Each row is a point on a tangle of strands that fork, close into loops and nearly touch. The rows are in no order.
(in the rows, 100 means zero)
Points whose rows are less than 75.2 apart are linked; no others are. Some points are linked to none.
J_512: [118, 65, 89, 86, 117, 108, 116, 106, 101, 73, 85, 84, 86, 78, 127, 107, 112, 81, 83, 121]
J_320: [100, 94, 85, 110, 125, 103, 97, 95, 83, 101, 89, 101, 79, 104, 99, 150, 81, 89, 92, 135]
J_140: [106, 116, 93, 108, 65, 92, 99, 112, 131, 123, 133, 94, 87, 94, 83, 88, 90, 88, 121, 77]
J_842: [95, 117, 96, 84, 57, 116, 107, 106, 142, 104, 119, 81, 78, 85, 79, 67, 119, 90, 130, 81]
J_416: [114, 71, 81, 85, 119, 63, 100, 92, 111, 110, 86, 64, 107, 104, 129, 122, 81, 115, 76, 94]
J_65: [94, 140, 108, 122, 114, 77, 69, 90, 122, 109, 99, 104, 72, 139, 74, 95, 93, 119, 114, 118]
J_99: [72, 151, 96, 105, 91, 124, 82, 87, 114, 90, 130, 81, 86, 89, 93, 96, 124, 116, 114, 96]
J_594: [75, 129, 87, 109, 93, 119, 111, 65, 119, 94, 104, 79, 90, 127, 88, 55, 116, 71, 122, 104]
J_646: [103, 85, 107, 89, 87, 125, 114, 119, 78, 73, 84, 107, 110, 81, 89, 139, 100, 69, 97, 130]
J_87: [78, 97, 93, 95, 117, 99, 89, 86, 50, 121, 86, 127, 115, 85, 102, 108, 109, 103, 99, 92]
J_945: [83, 85, 115, 68, 87, 127, 112, 119, 99, 89, 116, 90, 92, 61, 105, 74, 101, 86, 61, 98]
J_952: [91, 106, 102, 117, 97, 53, 72, 109, 103, 123, 88, 95, 119, 110, 86, 106, 117, 96, 103, 76]
J_417: [100, 97, 109, 115, 112, 102, 77, 93, 94, 127, 102, 105, 98, 113, 97, 76, 118, 91, 148, 115]
J_607: [86, 96, 93, 93, 77, 123, 107, 129, 98, 96, 124, 100, 84, 70, 79, 101, 91, 62, 84, 91]
J_25: [94, 103, 125, 92, 64, 135, 97, 86, 102, 84, 120, 103, 116, 83, 94, 78, 110, 70, 111, 113]
J_920: [115, 68, 105, 93, 94, 112, 104, 129, 100, 73, 115, 102, 109, 52, 140, 100, 88, 84, 111, 85]
J_413: [116, 81, 106, 125, 130, 93, 111, 110, 103, 99, 95, 79, 123, 135, 121, 98, 93, 124, 101, 100]
J_791: [88, 117, 129, 117, 120, 89, 94, 126, 106, 129, 87, 103, 133, 113, 108, 110, 87, 97, 121, 122]
J_130: [103, 114, 107, 112, 112, 102, 118, 95, 96, 117, 101, 117, 69, 127, 89, 65, 101, 120, 82, 104]
J_352: [118, 106, 107, 106, 89, 114, 98, 125, 105, 107, 129, 104, 102, 58, 122, 123, 88, 103, 114, 99]
J_696: [127, 86, 102, 86, 114, 86, 133, 128, 110, 91, 94, 76, 133, 73, 125, 104, 86, 110, 92, 107]
J_878: [81, 135, 120, 122, 82, 110, 97, 107, 116, 74, 119, 97, 71, 83, 110, 70, 137, 102, 131, 102]
J_918: [89, 112, 93, 118, 90, 128, 109, 101, 101, 106, 100, 103, 113, 135, 96, 135, 112, 105, 74, 85]
J_830: [131, 82, 74, 72, 121, 87, 108, 117, 96, 88, 90, 71, 136, 72, 102, 131, 95, 104, 112, 100]
J_273: [106, 98, 101, 70, 136, 59, 62, 122, 117, 135, 78, 119, 127, 104, 100, 107, 54, 117, 98, 94]
J_706: [109, 100, 105, 106, 109, 114, 130, 122, 89, 92, 94, 109, 85, 104, 83, 79, 102, 96, 62, 102]
J_107: [116, 62, 119, 102, 59, 98, 102, 112, 95, 67, 100, 115, 83, 89, 90, 99, 114, 96, 83, 85]
J_427: [97, 102, 80, 92, 141, 58, 89, 113, 108, 95, 78, 77, 110, 96, 114, 144, 75, 117, 83, 105]
J_499: [117, 120, 100, 139, 77, 111, 120, 106, 134, 88, 115, 103, 98, 133, 105, 85, 121, 102, 115, 82]
J_155: [89, 104, 115, 108, 95, 123, 115, 124, 90, 112, 93, 128, 127, 100, 98, 78, 124, 78, 116, 92]
J_210: [79, 111, 121, 106, 63, 96, 105, 93, 98, 94, 85, 96, 84, 109, 75, 86, 141, 87, 89, 119]
J_663: [124, 104, 98, 105, 95, 106, 90, 109, 118, 116, 148, 82, 85, 86, 104, 98, 76, 113, 104, 89]
J_38: [99, 120, 118, 123, 113, 64, 88, 95, 92, 107, 105, 94, 86, 117, 85, 83, 94, 139, 84, 106]
J_701: [138, 93, 78, 104, 134, 90, 94, 86, 87, 102, 90, 109, 125, 107, 87, 107, 74, 82, 99, 109]
J_169: [73, 87, 98, 95, 83, 117, 86, 94, 74, 126, 91, 119, 97, 90, 93, 126, 120, 85, 108, 106]
J_643: [111, 69, 123, 98, 76, 135, 99, 93, 99, 74, 116, 124, 69, 97, 118, 89, 100, 99, 96, 99]
J_788: [110, 81, 97, 79, 136, 86, 117, 87, 68, 107, 74, 101, 119, 114, 101, 96, 76, 140, 92, 105]
J_996: [105, 75, 63, 70, 143, 80, 132, 81, 69, 82, 64, 98, 115, 123, 107, 121, 93, 116, 102, 103]
J_676: [91, 90, 113, 87, 59, 121, 97, 81, 130, 68, 116, 91, 62, 100, 100, 57, 135, 88, 84, 91]
J_287: [89, 102, 85, 106, 125, 102, 97, 105, 82, 102, 97, 100, 120, 113, 101, 120, 109, 135, 70, 68]
J_348: [79, 113, 106, 109, 57, 107, 90, 57, 122, 106, 121, 82, 86, 111, 127, 90, 119, 96, 103, 94]
J_526: [89, 115, 88, 119, 128, 86, 63, 103, 112, 121, 118, 98, 82, 101, 124, 113, 98, 115, 102, 81]
J_697: [81, 113, 113, 120, 92, 116, 109, 96, 79, 116, 122, 130, 74, 118, 101, 82, 91, 129, 107, 84]
J_632: [122, 121, 91, 96, 134, 126, 77, 81, 90, 117, 107, 116, 119, 89, 97, 108, 99, 97, 106, 119]
J_774: [118, 76, 103, 67, 89, 81, 116, 92, 77, 43, 85, 108, 88, 49, 123, 118, 94, 116, 95, 112]
J_242: [128, 58, 76, 89, 79, 104, 115, 86, 90, 85, 99, 114, 115, 86, 124, 116, 89, 74, 80, 74]
J_576: [111, 74, 111, 86, 75, 94, 119, 82, 54, 68, 95, 115, 106, 71, 100, 113, 73, 108, 95, 108]
J_452: [113, 92, 99, 125, 124, 79, 103, 111, 97, 112, 78, 121, 108, 150, 95, 111, 85, 117, 97, 94]
J_954: [118, 81, 110, 114, 94, 92, 73, 75, 75, 99, 98, 97, 114, 98, 96, 100, 119, 111, 130, 121]
J_116: [92, 97, 93, 89, 91, 120, 90, 93, 85, 103, 102, 102, 90, 74, 109, 146, 102, 89, 82, 124]
J_238: [85, 57, 127, 68, 95, 127, 109, 112, 81, 69, 92, 104, 98, 75, 99, 69, 100, 74, 89, 111]
J_299: [109, 74, 84, 100, 80, 133, 101, 83, 89, 108, 126, 123, 87, 99, 112, 108, 81, 78, 91, 86]
J_900: [89, 144, 112, 125, 133, 100, 98, 125, 119, 117, 110, 105, 114, 118, 102, 75, 98, 100, 116, 97]
J_278: [85, 138, 106, 101, 111, 72, 82, 93, 135, 126, 100, 85, 71, 124, 69, 58, 96, 104, 135, 109]
J_181: [90, 115, 105, 79, 133, 85, 73, 92, 120, 135, 102, 94, 121, 110, 107, 93, 60, 114, 79, 102]
J_191: [93, 120, 102, 96, 98, 94, 94, 100, 135, 140, 106, 99, 125, 140, 87, 107, 68, 108, 86, 85]
J_331: [116, 46, 97, 87, 107, 118, 99, 108, 61, 67, 105, 93, 111, 88, 95, 91, 100, 110, 125, 98]
J_44: [110, 97, 83, 96, 127, 83, 104, 103, 79, 102, 59, 111, 135, 94, 97, 133, 104, 72, 104, 118]
J_449: [90, 54, 130, 93, 72, 103, 92, 125, 95, 43, 94, 123, 90, 57, 111, 117, 114, 95, 94, 84]
J_873: [68, 129, 103, 117, 94, 99, 87, 67, 109, 111, 99, 81, 115, 124, 111, 73, 137, 95, 110, 93]
J_167: [105, 63, 104, 98, 91, 119, 93, 108, 75, 82, 90, 89, 112, 98, 99, 120, 132, 122, 110, 102]
J_388: [126, 81, 82, 86, 137, 103, 119, 121, 106, 98, 87, 82, 83, 98, 94, 93, 101, 100, 69, 107]
J_46: [122, 81, 78, 109, 100, 81, 143, 97, 80, 70, 74, 117, 112, 104, 120, 127, 88, 92, 72, 84]
J_847: [97, 73, 95, 77, 98, 84, 135, 83, 57, 104, 84, 107, 127, 92, 104, 113, 57, 109, 100, 105]
J_687: [55, 126, 88, 95, 110, 83, 71, 111, 126, 139, 92, 113, 93, 135, 74, 94, 104, 105, 118, 71]
J_679: [86, 125, 107, 85, 42, 145, 109, 67, 122, 89, 125, 120, 76, 97, 96, 98, 95, 106, 113, 98]
J_432: [108, 70, 57, 62, 119, 86, 129, 104, 72, 73, 83, 84, 121, 93, 108, 136, 95, 120, 110, 76]
J_300: [67, 145, 88, 100, 78, 122, 119, 87, 110, 122, 104, 122, 86, 122, 65, 93, 88, 92, 119, 87]
J_569: [120, 102, 110, 129, 70, 77, 106, 106, 105, 100, 104, 97, 121, 110, 91, 92, 122, 106, 96, 77]
J_906: [109, 123, 87, 91, 116, 111, 66, 71, 113, 136, 109, 109, 111, 115, 76, 82, 106, 86, 120, 107]
J_73: [97, 114, 105, 138, 112, 91, 93, 104, 109, 100, 105, 96, 73, 112, 106, 119, 89, 78, 98, 130]
J_809: [108, 73, 95, 80, 81, 95, 110, 87, 106, 120, 92, 76, 112, 105, 110, 103, 106, 116, 68, 87]
J_51: [119, 114, 119, 115, 84, 117, 104, 124, 87, 65, 92, 117, 114, 77, 82, 112, 129, 85, 101, 121]
J_248: [93, 115, 79, 114, 115, 81, 72, 75, 121, 130, 119, 106, 90, 121, 111, 87, 94, 90, 86, 65]
J_189: [98, 102, 114, 114, 125, 76, 100, 102, 78, 109, 68, 105, 133, 97, 121, 127, 102, 113, 120, 130]
J_753: [81, 84, 121, 93, 96, 122, 111, 124, 92, 101, 81, 126, 83, 80, 111, 79, 123, 68, 100, 120]
J_192: [116, 88, 85, 75, 119, 77, 143, 123, 90, 56, 79, 97, 79, 54, 125, 117, 94, 99, 90, 112]
J_144: [76, 94, 124, 95, 59, 119, 103, 91, 101, 61, 97, 122, 67, 101, 73, 62, 132, 74, 94, 101]
J_856: [96, 122, 105, 98, 109, 112, 88, 108, 103, 102, 105, 84, 97, 78, 103, 97, 132, 114, 85, 108]
J_596: [84, 125, 96, 93, 115, 78, 62, 128, 140, 133, 95, 117, 105, 145, 73, 97, 61, 108, 105, 81]
J_89: [87, 104, 120, 123, 77, 101, 102, 84, 110, 101, 104, 78, 73, 121, 110, 100, 115, 96, 103, 129]
J_393: [92, 107, 93, 115, 99, 78, 84, 116, 94, 124, 120, 95, 102, 103, 65, 97, 81, 89, 103, 77]
J_527: [97, 150, 96, 98, 51, 116, 114, 56, 143, 102, 107, 97, 80, 101, 91, 92, 98, 112, 135, 112]
J_922: [99, 59, 106, 89, 109, 135, 103, 90, 71, 87, 112, 91, 105, 101, 100, 59, 100, 83, 103, 105]
J_269: [121, 123, 91, 104, 64, 96, 99, 71, 140, 90, 115, 82, 72, 111, 72, 71, 123, 107, 120, 100]
J_221: [100, 82, 108, 105, 113, 78, 108, 108, 79, 109, 104, 96, 89, 83, 122, 83, 85, 103, 95, 98]
J_354: [80, 83, 94, 84, 140, 48, 97, 108, 75, 106, 75, 84, 92, 91, 108, 127, 69, 122, 113, 115]
J_454: [65, 155, 84, 102, 94, 98, 79, 106, 128, 115, 105, 90, 98, 101, 74, 99, 131, 103, 126, 75]
J_176: [97, 104, 80, 101, 154, 90, 72, 113, 99, 95, 90, 84, 141, 114, 106, 127, 88, 122, 93, 80]
J_470: [90, 143, 92, 105, 129, 86, 73, 113, 122, 116, 105, 91, 94, 90, 108, 120, 104, 111, 64, 97]
J_964: [91, 100, 101, 76, 92, 104, 110, 103, 121, 150, 101, 85, 113, 115, 86, 89, 102, 111, 79, 87]
J_554: [124, 117, 113, 105, 86, 97, 114, 93, 104, 109, 102, 96, 115, 97, 87, 111, 80, 103, 78, 127]
J_109: [111, 92, 111, 138, 98, 112, 109, 93, 89, 76, 122, 73, 116, 118, 116, 99, 80, 95, 96, 107]
J_272: [123, 98, 111, 124, 65, 111, 113, 100, 116, 92, 107, 131, 61, 116, 113, 85, 115, 99, 114, 96]
J_539: [144, 77, 85, 89, 121, 109, 112, 86, 83, 81, 86, 109, 107, 80, 112, 101, 90, 69, 101, 129]

A tip is a point with one link. Name the tips that can be reached along the links from each point below, in the order of the rows.
J_287 => J_878, J_918, J_273, J_248, J_354
J_140 => J_920, J_449, J_46, J_679
J_320 => J_594, J_87, J_676, J_51
J_413 => J_452, J_109

Name the points in between on the shortest way along the links from the first point to the second, in order.
J_706; J_696 => J_388 > J_512 > J_192 > J_774 > J_576 > J_847 > J_788 > J_996 > J_432 > J_830
J_788; J_331 => J_847 > J_576 > J_774 > J_192 > J_512 > J_539 > J_701 > J_632 > J_906 > J_417 > J_954 > J_167
J_427; J_856 => J_416 > J_809 > J_964 > J_191 > J_596 > J_687 > J_454 > J_99
J_449; J_663 => J_107 > J_643 > J_272 > J_499 > J_569 > J_952 > J_393 > J_140
J_38; J_900 => J_130 > J_706 > J_388 > J_512 > J_539 > J_701 > J_44 > J_189 > J_791
J_46; J_679 => J_242 > J_299 > J_643 > J_272 > J_499 > J_569 > J_952 > J_393 > J_140 > J_842 > J_269 > J_527
